Each row is a point on a tangle of strands that fork, close into loops and nearly touch. The rows are in no order.
In the rows, 128 means zero.
Points whose rows are less than 176 apart are linked; no others are.
j_996: [118 135 167 127 195 113 128 122 186 135 122 111  77  89 115  79 150 111
 104 122 163 147 182 132 132 120 186 116 173 136 115 146 133 123 161 100
 185 151 120 114 196 142 144 121 150 107 145  92  77  92 125 158 106  86
 124 116 205 138 134 151 123  91 174 175 144 136 145 170 154  89 171 126
 173 104 109 166  61 115 186  98]
j_478: [138  90 127 186 153 121 122 168 153 104 134  85 117 123 168 158 129 120
  86 171 140 107 142 119 140  87  97  95 200 160 160 150 177  67 146  93
 173  89 134 117 152 101 125 124  78 167 144 118 104 127 117 130 128  95
 115  78 105  90  75 126  95 107 138  89 146  50 163 163 108 133 155  86
  66  52  52 214 132 104 151  87]
j_922: [113 100 126  94 117 141 105  96  99 125 168  97 140 193  91 108 126 136
 158 115 126 121 100 135 123 130 149 144 125 114 119  68  88 149  96 127
  86 111 116 164  84 102 135 137 106 109 101  79 190 140 122 118 158 113
 126 172 111 132 110 152 147 172 119  94 118 134 104 143 170 151 105 113
 152 132 189  78 126 125  78 121]
j_683: [189 120 117 102  99  93 114  96 145 148  98 182 170 118 137 152 120 146
 145 136 169 164 120 137  79 146 138 125  75 110  76  94 157  97 136 143
  42 109 148 116  78 113 123 116 118 114  99 110 157 130 154 167 112 170
 158 147 121 151 184  99 114 150  68 169 122 180 105 112 155 159 110 160
 140 135 134  94 138 137 107 179]
j_558: [140 164 136 106  94 155 154  94  95 125 101 193 134 113 105 115 134 121
 142 128 106 109 119 126 141 152 113 139  96 105 105 125 132 145  96 150
 138 169 135 129  78 135 141 105 118 105 107 140 150 119 124 109 122 151
 155 138 124 155 163 119 134 145 128 115 131 149 157 100 104 125 118 160
 116 145 146 102 166 138 112 161]
j_637: [160 146 137  83 168 121 142 102 144 162 119 181 134  87 107  96 119  90
 147  80 132 125 165 136  78 163 170 101 110 113  96 164 146  85 129 135
  97 129 154 103 111 125 152  92 135 117 114 164 112 127 124 135 141 137
 163 175 110 153 185 110 155 140  98 100 148 176 179 113 109 127 106 200
 160 170 119 118 132 154 199 206]
j_312: [ 87  92 114  78 153 155 134 117  82 131 181  78 167 192 112  69 124 118
 171 101  99 115 105 144  82 139 146 127 116  95 111  86 113 127  95 124
  84 102 141 158 108  93 137 133 163 140 104 133 170 167  86 109 198 105
 153 196  91 130 123 147 166 182 123  67 122 139 118 132  97 141  90 150
 147 158 168  72 157 120 133 142]
j_153: [ 71 154 129  92 136 195 164 116  54 112 145 117 136 128  85  65 143 117
 136 130  60  76 101 110 141 135  82 136 107  93 109 146 124 175  52 152
 142 165 155 122  90 121 142 101 145 150 114 194 140 157  79  74 152 116
 168 159  99 143 119 121 162 163 145  75 150 132 142  93  77  92  97 174
 103 140 160  93 164 142 131 141]
j_693: [160 113 103 101 123 128 104 108  88  90  98 113 197 168 141 113 108 148
 123 135 137 131  65 118  99 138 160  93 145 137 123  87 155  64 120 141
  56  74 166 116  89  54 121 124 119 181  69 130 170 186  75 174 139 135
 138 222  77 138 136 159 148 191  34  71 122 148 127 141 125 164  99 124
 108 135 149 145 150 160  94 139]
j_539: [159 137 138 150 128 124 131 137 154 109  94 126 103  95 143 149 121 121
  95 143 120 114 129 113 181 123 106 106 137 146 161 161 151  97 142 110
 172 133 142 114 163 126 124 113  94 156 127 134  84 122 118 138 121 126
 121 100 152 141 120 139 113 101 157 140 155 102 150 111  97 134 167 126
  99 112 106 163 118 120 178 115]
j_950: [138  91  96  95 123 142  90 119  97 116 135 101 196 188 136 119 110 153
 154 129 129 128  94 142  98 129 147 122 115 111 111  81 133  92 113 140
  44  85 141 128  89  68 110 133 128 147  86 115 182 164  96 137 152 127
 138 220  74 146 137 148 156 189  73  98 124 141 118 116 134 158  78 140
 131 152 164  94 155 131 107 139]
j_966: [157 115 139 176 104 121 104 149 174 109 112 144 140  70 206 164  68 135
  61 166 137 130 125 130 122  85  81 140 124 149 151 135 158 128 155 128
 168 118 119 132 179 145 137  99 118 146 165 116  84 116 154 146 136 140
 120  38 129  82 110  96  86  59 138 155 144  56 140 168  56 138 164 117
  62 106  65 188 139 110 132  74]
j_230: [ 95 191 146  96 125 169 206 110 108  92 118 151  76 100  64  54 149 153
 129  61  75 127 153  82 178 108 128 115 115 139 129 137 111 172 104 120
 184 222 122 106  87 172 111 115 148 123 114 109 148 123  98 113 115 123
 170 164 187 130 136 119 115 117 147 134 163  99 183 139 129 116 157 167
 131 112 139  89 102 190 165 135]
j_755: [108 122 170 146 110 123 121 138 125 121 147 111  82 144  91 137 134 132
 107 126 145 112 147 121 169 117 142 150 148 142 148  97  80 177 151 132
 137 136 111 161 125 146 136 169 138  83 181  73 159 128 155 136  91  74
  90 112 185 107 110 115  96  95 140 158 107 100 110 160 217 113 157 107
 160 119 176 108  92 133  63  45]
j_7: [179 140 143 109 134  98 112 108 143 148 110 152 126 127 119 129 124 116
 141 120 153 147 139 141 121 156 165 117 121 124 106 133 135  92 127 113
  92 117 141 139 113 103 139 112  84 122 105 111 115 125 146 148 119 128
 143 158 137 173 155 132 137 137 103 134 121 144 143 130 136 151 128 141
 147 130 132 113 125 136 155 156]
j_196: [149 149 136 154  91 142 142 125 115  91 113 113  90 148 140 152 136 127
  93 148 102  91 113 105 205 112  64 129 124 153 154 118 117 119 128 114
 152 150 136 143 109 112 123 144  86 165 133  92 130 149 110 125  89  96
 117 112 151 132  90 138 108 113 152 147 159  60 124 126 122 153 156 114
 100  94 140 137 140 151  75  82]
j_381: [150  89 107 171 143 103 103 168 157 115 136  93 125 137 163 168 114 125
 113 173 157 130 147 133 122 106 114 113 172 148 145 161 163  77 150 110
 162  79 125 138 156 116 121 146  77 159 143 125 106 121 144 140 144 133
 109  83 104 102  94 119  93 105 121  99 115  79 127 139 130 157 130  88
  94  85  61 182 135 108 147 102]
j_992: [ 35 135 128  82 162 166 200 164  71 116 179  93 104 129  84  41 148 105
 162  94  75 116 165 145  85 132 117 136 112 116  99 140  98 182  83 124
 153 155 116 122 155 133 125 138 209 112 136 190 134 122  72  98 171 116
 152 115 122 109 108 143 161 154 192  79 126 173 151 104  97  63 104 139
 154 151 146 118 154 127 155 173]
j_818: [127  97 126 124 116 121  96 131 108 132 150  93 140 200 116 148 121 139
 152 131 139 122  99 132 145 139 127 143 143 137 143 104 107 127 115 121
  92  89 108 156 105  96 119 146  95 137 126 104 167 142 130 111 144 118
 106 160 105 132  99 154 139 164 114 118 114 115  87 137 182 153 110  90
 151 140 165  96 135 123  64 108]
j_439: [220 160 125 111  84 101 127  93 145 162  66 210 159  41 139 158 148 135
 113 148 158 133 101 114  90 146 117 127  73 109  99 118 185  98 142 160
  71 140 175 124  76 124 111  75 111 129  94 131  97 131 158 171 112 194
 154 133  98 137 201  70 138 116  77 176 132 199 124  87 113 154 134 170
 118 133 112 137 146 165 132 189]
j_94: [ 99 104 107 166 125 125 113 170 116 109 164  85 138 176 139 174 130 135
 117 152 119  94 111 120 163 121  70 143 150 138 151 137 112 136 112 116
 131  95 116 120 143 126 101 164 133 160 151 149 145 129  99  94 115 113
  82  89  81  82  62 133 130 139 161 111 113 102  64  86 133 124 122  80
  94 133 145 132 146 104  58  70]
j_804: [128 146 139 130 147 136 141 130 124 114 105 107 107 122 115 115 134 114
 116 134 124 108 140 121 182 134 114 113 155 134 149 159 133 104 130 110
 154 150 121 113 159 117 125 119  94 135 124 136 104 119 104 129 110 112
 127 129 146 139 123 148 131 125 166 143 134 102 150 114 112 128 157 132
 127 108 139 145 106 121 150 123]
j_645: [123  51  88 169 182  86  78 181 155 138 187  47 136 194 151 178 131 137
 139 154 142 138 136 137 124  92 119 110 193 153 168 152 133 115 148 109
 135  49 107 121 160 132 105 181 138 169 163 149 122 112 134 115 140 121
  87 106  98  89  75 138 132 146 122  97 100 108  70 151 181 138  99  53
 142 115  84 163 112  95 103  93]
j_115: [105 116 150 173 124 115  92 173 182 105 126 118 119  92 199 155  84 153
  58 173 127 127 116 139 131  88 107 141 153 161 151 141 135 148 159 130
 164 113 127 130 199 144 134 102 158 118 199 106  91 106 149 146 119 112
 107  53 142  65  98 111  94  56 141 151 127  66 116 166  75 132 160 108
  76  94  85 206 116 117 131  38]
j_676: [ 44 158 131 104 143 186 200 145  80 115 138 125 118 112 103  61 153  91
 126 110  81 102 147 141 122 131 112 127 118 108 114 158 118 179  80 143
 174 180 101  91 160 143 133 119 189  99 123 182 129 111  89  97 131 131
 147 110 124 110 113 140 158 144 199  97 136 156 159 105 101  42 115 156
 126 151 134 127 155 119 156 157]
j_831: [ 97 146 142 165 126 144 136 151 145  92 111 116 113 104 163 138 131 126
  71 133 129 105 119 135 178 116  85 137 134 153 151 140 121 142 140 128
 176 163 124 120 184 134 132 123 145 124 163 116  98 112 116 132  89 109
 106  75 159  96  97 137 112  85 169 164 146  94 110 117  86  99 165 114
  94 109 137 159 122 121 104  63]
j_600: [137 135 143  73 141 124 140  96 132 149 132 179 140 119 112  86 110 120
 157  82 137 144 140 155  63 159 168 114  74 114  88 129 136 100 120 125
  74 133 150 128  91 109 144 108 139  99 108 143 146 127 137 151 139 148
 161 167 125 145 179 122 135 148  81 103 132 191 160 123 129 128  99 189
 162 158 137 100 151 153 164 209]
j_122: [143 118 135 169 111 139 141 142 130  92 133  92  88 143 157 151 126 128
  82 155 107  78 122  94 200  92  64 115 148 172 174 129 127  96 139  93
 161 126 143 126 120 110 115 139  85 178 162  98 129 150 107 111  97  81
 113  96 139  95  69 139  88  97 154 123 163  32 134 135 112 135 169 112
  90  78 116 163 127 145  95  74]
j_621: [100 190 148 108 161 147 199 123 142 120 116 143  75  89  73  62 131 130
 113  69 114 128 171  98 160 113 149  97 140 138 129 148 125 143 127 112
 187 208 119  94 133 171 120 109 141 103 110 124 116  97  93 121 111 114
 148 151 202 132 150 139 120 117 178 147 161 116 182 138 134 101 162 156
 147 106 128 114  86 165 189 127]
j_907: [124  58 130 134 216  69  79 170 178 166 175  72 125 152 163 152 146 119
 129 147 148 175 156 166 111 115 173 132 205 153 145 174 131 117 163 105
 154  78 107 108 210 131 128 150 170 129 153 132  84 100 147 156 135 101
 100 112 143 125  94 131 148 123 138 129  96 128  78 147 148 134 106  68
 170 118  83 196  92  88 148 115]
j_863: [142 199 154  98 104 142 172  92 125 130  83 203 115  63  85 102 134 127
 139  96 108 116 134 110 133 153 141 111  92 110 122 146 145 134 110 143
 144 193 139 125  86 161 131  89 120 110 103 141 115 106 137 111 118 148
 160 137 155 157 174 108 128 136 128 134 156 156 181 119 105 119 133 182
 116 141 121 120 131 162 169 182]
j_298: [124 101 138 177 146 127 132 171 156  91 144  93  97 116 176 141 137 132
  63 163 125  93 133 119 167  72  65 112 179 170 166 144 141  97 147 105
 172 109 140 113 164 113 123 134 118 151 183  99 106 126 106 135 112  89
 107  65 137  63  66 120  89  94 154 111 163  44 141 153 102 122 164 108
  78  60  88 210 124 119 112  56]
j_663: [220 185 135 126  68  96 133  74 131 148  54 219 145  28 141 166 149 148
 104 128 134 132  86  87  93 129 118 139  74 119 123 115 166 115 134 154
 113 172 176 140  70 147 116  81 102 129 101 103  85 124 162 158  96 174
 134 110 119 153 188  83 110 109  97 187 146 182 112 107 105 162 167 156
  99 116 126 136 122 169 128 177]
j_602: [112  56 101 146 198  88  82 179 155 153 195  50 136 177 147 174 157 136
 134 134 141 160 139 157 121 113 135 124 203 139 157 158 109 125 152 106
 124  53 108 114 185 129 117 167 169 141 169 143 112 103 131 126 133 103
  86 114 120 104  88 140 149 146 140 123  91 129  64 143 172 123 107  60
 163 144 103 175 106 100 112 102]
j_726: [122 143 138  78 122 157 136 100 103 131 123 155 134 135 117  88 122 118
 155 109 102 121 113 139 111 151 127 128  93 106  92 128 140 121  93 136
 108 144 139 135  78 112 140 108 119 110 101 143 147 138 123 125 140 135
 161 159 113 139 159 128 146 160 113  90 133 154 161 113 118 133  99 175
 133 147 152  94 165 149 135 173]
j_654: [151  53  85 151 147  79  72 156 186 162 151  86 138 170 161 201 119 130
 145 159 147 169 136 145 131  97 145 105 166 155 163 155 117 129 158 127
 132  50 102 126 146 155 130 173 132 151 166 142 122 117 172 127 140 149
 104 104 107 122 112 130 100 127 100 128  98 110  85 151 198 158  99  70
 149 121  68 136 125  91  94  92]
j_448: [172 140 134 164 107 114 119 130 167 127  91 152 124  70 176 164  98 123
  84 153 128 117 133 122 151 115 105 121 121 162 151 152 166 106 160 124
 166 140 138 133 160 133 125 113  99 155 139 124  66 125 145 139 133 143
 123  65 143 121 126 129 101  79 146 151 152  83 153 132  70 151 172 117
  79 112  85 169 133 115 153 100]
j_242: [140 110 122 133  88 133 100 115  99  99 134  93 139 190 112 139 114 153
 155 163 134 117  69 106 140 126 134 119 130 147 146  71 130 105 118 124
  75  99 140 150  66  74 113 142  70 162 109  83 175 175 116 138 117 114
 112 177  93 152  86 151 128 158  83 108 125 102 102 136 161 186 107  86
 122 115 149 111 132 154  57 109]
j_612: [187 145 138 135  84  83 123  84 150 160  93 180 136  90 142 167 140 140
 135 141 165 162 112 126  87 150 142 140  88 117 104  91 151 122 141 144
  91 134 143 133  77 135 121 110  96 101 102  93 127 121 184 154 106 166
 142 107 138 162 184  95 107 124  87 181 110 180  95 122 153 162 140 130
 137 127 129  88 113 125 124 161]
j_526: [ 73 163 139 139 111 144 163 129 118 109 130 157 114 111 121  96 129 103
 123 100 126 137 165 148 124 141 145 153 122 122 116 125 105 174 121 135
 172 177  93 120 167 160 143 138 165  75 135 127 126  95 122 131 125 134
 131 105 174 108 139 127 126 110 167 125 122 162 158 130 142  67 151 131
 142 145 137 133 126 128 137 144]
j_342: [105 183 140  77 121 185 181  92  84 108 108 169 116  83  54  80 128 156
 144 100  67 114 101  91 139 128 107 105  85 119 114 168 138 171  71 142
 157 189 156 115  63 144 138  80 138 131 102 160 151 140 101  92 130 122
 181 184 141 150 154 118 138 160 115 102 158 125 181 114  94 119 116 191
  88 136 140 101 149 183 154 161]
j_22: [135  81 132 129 219  82  90 157 186 157 152  71 114 129 142 130 144 103
 128 139 166 177 181 151 111 131 187 135 189 157 127 191 141  98 159 103
 154  88 124 119 225 118 143 148 143 130 143 119  74  94 137 166 126  95
 104 120 149 152 108 138 136 104 144 144 116 135 119 148 149 125 129  85
 182 113  82 200  82  99 184 126]
j_264: [198  85  97 143 131  74  90 142 175 158 103 147 161 129 164 171 125 114
 133 148 177 155 147 141 111 138 156 115 125 119  96 159 168  51 162 134
  59  60 136 119 120 116 108 138  99 163 114 154 110 144 168 161 133 178
 137 146  97 144 157 118 142 119  73 144 107 137 137  99 130 180 103 127
 134 125  82 145 140 120 177 172]
j_629: [164 170 157  91 138 131 153 102 145 151  91 190 125  80  97 113 125 115
 137  92 123 121 147 121 119 154 165  90 119 107 115 168 154 103 134 123
 122 160 153 115 107 132 150  81 113 124 108 164  93 114 123 126 130 132
 162 172 119 169 184 127 150 136 107 124 155 159 179 112  99 123 133 192
 139 156 126 126 123 153 194 184]
j_289: [160 122 118 161  97 101 101 139 134 105 116 108 120 153 162 173 111 122
 124 164 135 114 124 117 151 126 103 114 143 154 143 133 153  76 140 113
 145 103 135 140 119  99 113 139  60 166 130 128 119 136 131 128 128 134
 115 110 101 116 100 135 106 113 117 108 123  79 126 130 121 161 130  91
  99  94  99 151 143 123 120 111]
j_559: [ 50 126 118  87 150 172 163 149  77 143 173 104 137 163 108  65 131 104
 173  92  86 117 152 156  80 141 124 150 106 103 100 123 105 164  84 124
 120 131 118 126 132 130 132 143 200 107 119 181 152 137  98  99 183 128
 146 136 109 114 129 133 164 161 158  76 134 169 135 102  93  84  94 162
 153 168 141  91 154 127 147 180]
j_537: [ 87 128 116 133 142 149 139 150 105 146 140 130 147 153 123 134 144 101
 144 129 122 119 146 162 124 138 117 146 131  92 120 141 113 149  98 134
 142 127 102 105 161 118 127 143 164 102 125 165 139 112 119 115 141 129
 117 110 114 120 117 132 157 147 172 112 108 164 127  86 112 100 116 128
 139 161 140 116 142  88 133 146]
j_862: [198 116 122 126 140  59 101 132 169 146 110 135 132 129 140 153 122 114
 148 130 176 153 132 131  99 151 178 101 153 131 101 149 147  57 154 117
  60  86 158 129 130  95 133 127  81 149 105 129 100 136 153 162 118 151
 139 158 103 169 146 126 133 127  69 135 117 143 134 128 147 181 119 120
 148 106  92 147 124 129 173 159]
j_589: [ 84 128 124  67 142 188 154  96  70 112 143 126 144 142  94  57 120 141
 155 101  85 106  92 125  91 140 124 124  91 118  97 123 135 158  70 139
 131 156 154 152  69 114 148 101 146 127 104 166 146 161  82 107 162 110
 173 192  99 147 153 130 159 159 108  58 146 148 159 116  85 117  86 191
 124 160 170  84 181 152 142 160]
j_918: [ 67 165 136  85 143 186 181 113  62 117 122 148 119  97  67  61 126 111
 145 106  61 103 128 102 127 133 102 121 103 115 113 181 133 179  75 152
 165 176 134  99  91 145 148  95 154 127 113 208 133 144  87  82 146 136
 185 150 115 141 147 130 154 145 150  83 155 140 170 113  90  76  96 204
 116 157 133 110 158 157 179 176]
j_493: [ 83 129 162 162 115 132 133 152 121  89 152  94 103 149  95 137 154 140
  79 129 119  91 137 120 184 116 103 147 155 148 152 106  84 169 148 136
 149 139 106 137 126 138 129 166 145  93 194  87 146 134 131 125  79  71
  72  94 163  80  83 133 108  82 155 155 127  93 101 134 170  89 163 108
 137 108 198 123 107 134  43  29]
j_78: [ 60 164 136 135 134 168 180 146 117 116 120 165 122  88 125  85 139  97
 120 103 118 118 162 145 129 135 126 146 124 105 121 159 118 172 116 146
 183 175  83  90 175 159 142 114 184  77 121 160 103  97 113 113 119 130
 136 105 154 118 129 137 148 127 177 125 130 164 167 112  98  55 129 146
 130 146 131 154 125 116 160 161]
j_325: [121  60  71 155 178  99  81 179 115 135 173  35 153 219 147 159 144 134
 156 141 156 134 136 117 108 113 136 102 192 127 154 124 121  74 133 105
 105  31 122 134 160 105 109 176 119 174 133 131 139 138 120  97 159 132
  94 145  76 104  79 164 155 152 107  86  99 107  94 156 163 145  85  60
 149 124 102 161 118 117 122 124]
j_373: [162 167 132 151  63 122 132  90 121 161  88 219 155  81 150 168 126 126
 138 137 154 159 113 124  82 149 137 161  59 101 103  79 130 150 146 159
 111 166 114 145  80 174 126 111 120  87 115 113 143 124 188 127 112 184
 132  95 141 149 185  87 103 114 113 190 122 172 117 121 146 136 127 146
 115 141 125  90 126 120 113 163]
j_442: [119  96 146  76 121 128 111  87 122 119 186  88 154 197 101  80  98 146
 167  91 109 135  95 137  79 108 183 127 117 121 123  52 103 121 122 129
  59 111 140 162  77  67 165 140 128 111  91  61 191 176 108 157 177 106
 140 218 108 128 114 151 142 179  91  66 126 139 110 171 153 152 102 137
 156 132 183  70 131 149  88 142]
j_318: [111  88  92 138 146 128 105 152 121 172 142 124 165 177 138 155 127 109
 163 129 148 136 144 170 135 148 112 146 126  97 112 145 110 128 132 131
 122  91  97 108 156 128 108 148 147 128 133 160 138 108 139 114 145 141
 118 125 111 125 128 125 148 147 141 127  97 153 100  92 136 114 103 119
 160 167 129 109 143  92 120 144]
j_353: [115 148 125 157  94 130 135 137 154 151 136 189 119  99 159 144 102 149
 128 117 171 190 154 141  80 143 183 170 124 118 114 109  82 178 179 146
 147 154  81 146 172 206 148 144 169  52 148 117 129  91 184 137 128 168
 106  90 168 140 177 101  97  98 128 179  87 160 137 166 159  83 137 118
 142 159  99 111  77  99 140 124]
j_880: [110 177 148 125 175 131 161 113 174 113 114 126  66  93  96  71 147 120
 100  87 150 139 188 106 151 118 175 109 155 138 130 139 120 147 163 100
 185 196 110 114 173 160 127 116 139  93 123  87  93  97 107 151 114  96
 134 127 213 135 140 145 112  94 178 165 150 127 172 165 155  87 173 145
 164 107 126 131  82 144 183 122]
j_785: [ 89 108 134 154 133 122 117 164 115  98 165  67 117 166 119 157 149 142
 107 144 128  95 115 118 166 106  83 137 156 154 166 118 101 148 129 118
 141  99 116 132 141 117 114 167 127 133 175 117 149 133 121 109 104  84
  84 101 127  72  64 144 122 115 157 137 112  88  82 121 163 117 138  71
 131 114 165 151 116 113  59  47]
j_259: [188 186 149 171  72 106 122  90 146 147  73 191 110  47 163 166 126 138
 103 142 141 129 109 111 128 129 123 147  92 134 154 100 138 129 164 138
 145 168 156 157 131 161 129 116  97 115 126  94  85 128 181 150 100 152
 131  75 151 158 157 107  86  72 125 191 148 125 125 143 114 154 189 138
 100 107 112 124 116 130 153 117]
j_856: [132 146 156 135  96 111 125 105 132 137 124 146  88 130  97 142 138 129
 124 125 141 133 134 130 160 143 154 163 119 135 134  85  95 161 134 118
 131 161 104 163 109 145 126 145 103  83 138  71 169 123 167 131 102 112
 113 111 190 140 127 128  98 112 129 156 104 115 117 160 192 124 148 115
 142 124 159  88 111 135  88  98]
j_178: [211 138 128  98 110  91 125  93 139 147  80 192 162  82 133 151 121 124
 136 132 163 142 116 130  94 154 139 108  90 112  85 120 174  76 139 144
  44 108 169 116  74 108 111  91 117 133  91 138 118 121 146 159 112 175
 152 154 101 146 204  91 143 139  64 157 126 189 131 101 126 150 119 170
 133 134 131 127 151 148 133 195]
j_51: [191  52  82 135 144  65  58 132 186 176 146  92 125 181 162 178 123 136
 160 155 156 179 143 141 126 108 161 105 159 151 141 142 127 114 162 129
  93  56 114 133 135 157 145 180 124 150 157 116 131 140 175 135 127 156
 114 128 118 153 104 135  95 129  76 136  92 107  78 171 218 174  95  64
 169 125  78 113 122  89 102 113]
j_385: [182 161 132 170  62 101  97 114 142 151  80 182 120  57 170 183  99 147
 106 151 163 165 104 122  94 130 134 170  88 130 141  94 132 146 165 162
 129 145 138 156 132 175 138 122 105 125 144 115 103 129 202 150 105 178
 127  71 144 163 172  89  76  71 104 201 118 139 105 147 119 160 165 119
 113 123 104 112 108 114 136 109]
j_254: [ 84  77 104  95 171 149 123 145  84 144 206  37 165 201 110  93 156 117
 165  92 105 114 120 152  98 138 141 135 149  81 120  74  84 126 109 117
  74  76 120 139 136 103 120 154 171 151 116 135 174 147  80  85 208 109
 121 177  81 105  95 156 181 185 140  82 123 133 111 138 102 130  90 117
 159 174 163  92 132 106 123 135]
j_689: [208 205 148 134  74 108 128  64 135 140  60 197 108  36 130 160 144 159
  90 121 117 125  97  85 129 120 116 127  84 129 157 104 150 123 150 138
 136 186 176 145  95 153 108  99  89 131  97  88  85 132 169 147  90 144
 126  98 164 161 165 113  98  96 118 193 164 136 130 128 108 166 192 148
  90 100 124 130 110 159 137 137]
j_116: [174  63  61 151 124  86  77 155 179 163 100 126 181 143 183 187 122 139
 150 162 173 165 142 130 123 124 127 106 123 117 110 153 160  94 165 130
  71  56 110 116 115 136 100 153 122 161 128 163 125 138 175 136 135 185
 130 131 105 123 148 109 127 132  84 153  94 133 112 117 153 178  95 115
 129 132  77 127 151  93 143 162]
j_781: [ 96 164 127 122 103 186 162 122  76 121 105 159 149 124 107 115 141 102
 120 143  83  85 111 117 178 139  70 150  88  85 120 159 148 151  75 170
 145 170 140 101 119 119 148 101 133 149 111 187 127 143  88  72 125 138
 148 123  97 137 115 122 168 147 163 113 150 126 142  73  67  93 111 172
  86 154 147 126 184 133 129 155]
j_466: [110 169 141 137  99 176 159 120  98 124 104 172 139 114 114 133 136 102
 123 138 116 111 121 134 171 143 102 156  93  98 130 140 128 169 101 159
 161 176 115 111 131 142 139 117 138 116 121 152 122 126 121  92 118 140
 129 110 129 130 128 127 138 132 158 133 142 133 141  91  87  96 133 155
  94 149 148 136 161 119 112 152]
j_476: [ 67  99 117 107 151 158 153 137  84 136 191  72 149 185  90  91 149 130
 171 111  98  97 107 147 116 137 108 149 137  97 109  92  77 174  92 117
  97 108 100 152 123 125 124 142 155 137 130 146 178 134  95  83 177 104
 107 141  83  97  93 138 170 173 162  95 123 133 104 110 116 102 113 108
 146 151 188  69 139 117  83 112]
j_747: [100 164 131 139  87 144 172 125 137 122 126 202 120  96 141 117 105 117
 144  89 140 163 168 144 103 149 171 166 110 123 115 114  89 183 137 146
 162 176  75 142 154 176 141 130 159  65 129 126 124 108 157 129 135 166
 128  95 167 115 166 118 102 110 143 137 107 168 163 135 146  75 129 143
 141 162 103 122 111 123 148 156]
j_371: [144  75  69 146 134  96  83 152 147 169 138 126 168 181 158 178 117 136
 159 146 154 144 137 148 140 131 112 120 118 114 136 147 135 117 135 133
  95  65 109 114 137 130  99 156 130 143 120 161 142 127 153 119 137 161
 124 137 103 132 137 133 146 152 102 143 102 143 101 109 156 155  91 111
 145 158 113 109 136  86 122 145]
j_609: [ 76 176 146  77 139 171 196  96  89  86 115 145  88  95  57  57 132 169
 144  77  57 125 121  86 151 113 115 112 101 130 122 151 111 180  77 124
 176 202 137 118  68 156 136  95 135 131 103 141 161 144  97  92 127 114
 169 183 158 147 142 125 128 147 128 111 159 103 185 129 108 104 136 189
 107 116 143  86 122 179 159 141]
j_626: [ 52  79 109  74 150 154 141 130  98 154 203  93 144 191 122  71 121 116
 197  70  80 129 147 160  55 140 156 136  93 107 103  92 108 144 101 126
  94 112 133 150 112 107 137 157 198 125 120 152 166 146  98 121 209 124
 160 173 106 114 133 146 172 159 134  70 137 177 133 118 103 127  78 183
 165 168 149  77 154 135 159 181]
j_555: [162 135 108 124  87 144 100  92  87  82 103 103 166 178 123 123 108 167
 137 176 132 136  55 100 119 123 148 109 140 148 134  68 158  82 112 141
  70  94 159 133  64  53 109 137  72 184  76  96 182 182  96 159 124 118
 122 209  90 143 101 152 133 166  41  83 130 131 112 138 137 174 115 100
 105 114 150 142 141 171  45 129]
j_680: [101 131 150 151 155 146 144 153 130 105 120  96 110 123 131 125 145 107
  95 128 144 106 130 139 181 123 101 129 148 146 152 153 113 129 123 121
 168 147 115 112 180 124 124 131 138 120 148 127  98 102 109 134  95 105
 109 100 145 105  94 146 135 116 182 146 132 105 117 112 116  93 147 108
 130 110 156 145 122 112 115  94]
j_910: [125 108 162 135 205 107  91 151 184 138 139  75  88 104 138 108 149 113
  98 150 158 155 170 149 140 120 177 126 188 164 138 175 150 120 167  93
 183 118 133 112 218 120 137 116 151 119 157 101  65  89 125 176 107  87
 112 108 176 139 119 150 124  90 173 166 132 116 127 161 148 110 156  96
 161 100 102 202  72  99 172  93]
j_854: [149 155 119 165  77 125 103 122 153 156 103 186 121  78 165 172 101 154
 127 149 166 190 127 127  92 125 148 166 101 125 125  96 104 166 187 148
 128 143 114 150 158 207 154 132 136  82 160 115 121 100 195 136 115 173
 108  76 141 160 186  94  88  60 106 203 102 144 103 165 149 123 143 108
 138 135 102 116  85 100 139  97]
j_347: [148 157 149 106 113 112 130  87 133 126 119 147  98 126  94 124 123 124
 140 107 132 137 130 128 132 149 147 124 114 120 114 102 108 122 114 117
 118 158 131 151 101 118 139 126  89  94 107  86 146 134 151 143 113 120
 133 147 161 160 148 131 114 139 119 129 118 130 145 145 167 144 148 132
 145 119 156  84 116 134 117 139]
j_528: [ 96 113 147 176 110 126 104 163 165 111 128 121 121 112 173 171 100 146
  71 160 142 132 122 133 159 110 101 139 146 159 157 131 107 154 165 141
 163 132 117 116 184 146 136 130 153 116 194 115 110 119 136 141 100 110
  97  60 156  73 103 121  95  66 144 159 115  82  93 139 116 119 150  98
  97 107 123 169 110 116  89  38]
j_821: [ 93  99 116 138 144 140 126 167  82 122 180  67 149 197 106 136 151 134
 145 138 111  89  96 126 149 123  86 143 160 113 129 112  93 145 100 110
  94  85 116 135 136 119 101 158 143 145 141 158 163 131  98  78 141  98
  79 133  68  92  76 146 159 167 159 116 100 126  76  89 127 111 109  84
 127 147 179 106 128 103  68  85]
j_350: [149 147 132 136  98 139 118 118 107  91 107 115 111 144 132 138 127 135
 124 143 114 100 103 102 173 134  90 111 135 146 148 125 141  99 118 115
 127 125 138 145 102  86 115 122  61 175 116 111 131 156 111 131 105 123
 125 148 109 152 113 143 128 140 113 112 141  90 130 118 110 175 137 110
 107 107 143 139 133 149 108 120]

How many points has the smallest loop of links through each point below? Write none if it is on no loop.
j_478 => 7
j_726 => 6
j_996 => none
j_528 => 8
j_385 => none

A fork is a point with three links, a tip a point with one. Leave the first point through the second and follow the links. Name the first fork or tip that comes.
j_996, j_880 => j_153
j_950, j_693 => j_442
j_609, j_230 => j_645
j_259, j_689 => j_373
j_626, j_312 => j_537

A tip is a point with one link. Name the tips that can be reached along the links from each point below, in the order of the rows.
j_637 => j_325, j_51
j_854 => j_537, j_373
j_818 => j_950, j_442

Name the points in between on the shortest way along the links from the first point to the second, in order.
j_439, j_992 => j_663 j_689 j_259 j_385 j_854 j_353 j_747 j_526 j_78 j_676
j_862, j_526 => j_7 j_347 j_856 j_755 j_493 j_785 j_94 j_821 j_476 j_254 j_312 j_626 j_559 j_992 j_676 j_78
j_537, j_856 => j_318 j_371 j_116 j_264 j_862 j_7 j_347
j_910, j_726 => j_996 j_880 j_621 j_230 j_609 j_342 j_918 j_153 j_589
j_654, j_621 => j_645 j_602 j_907 j_22 j_910 j_996 j_880
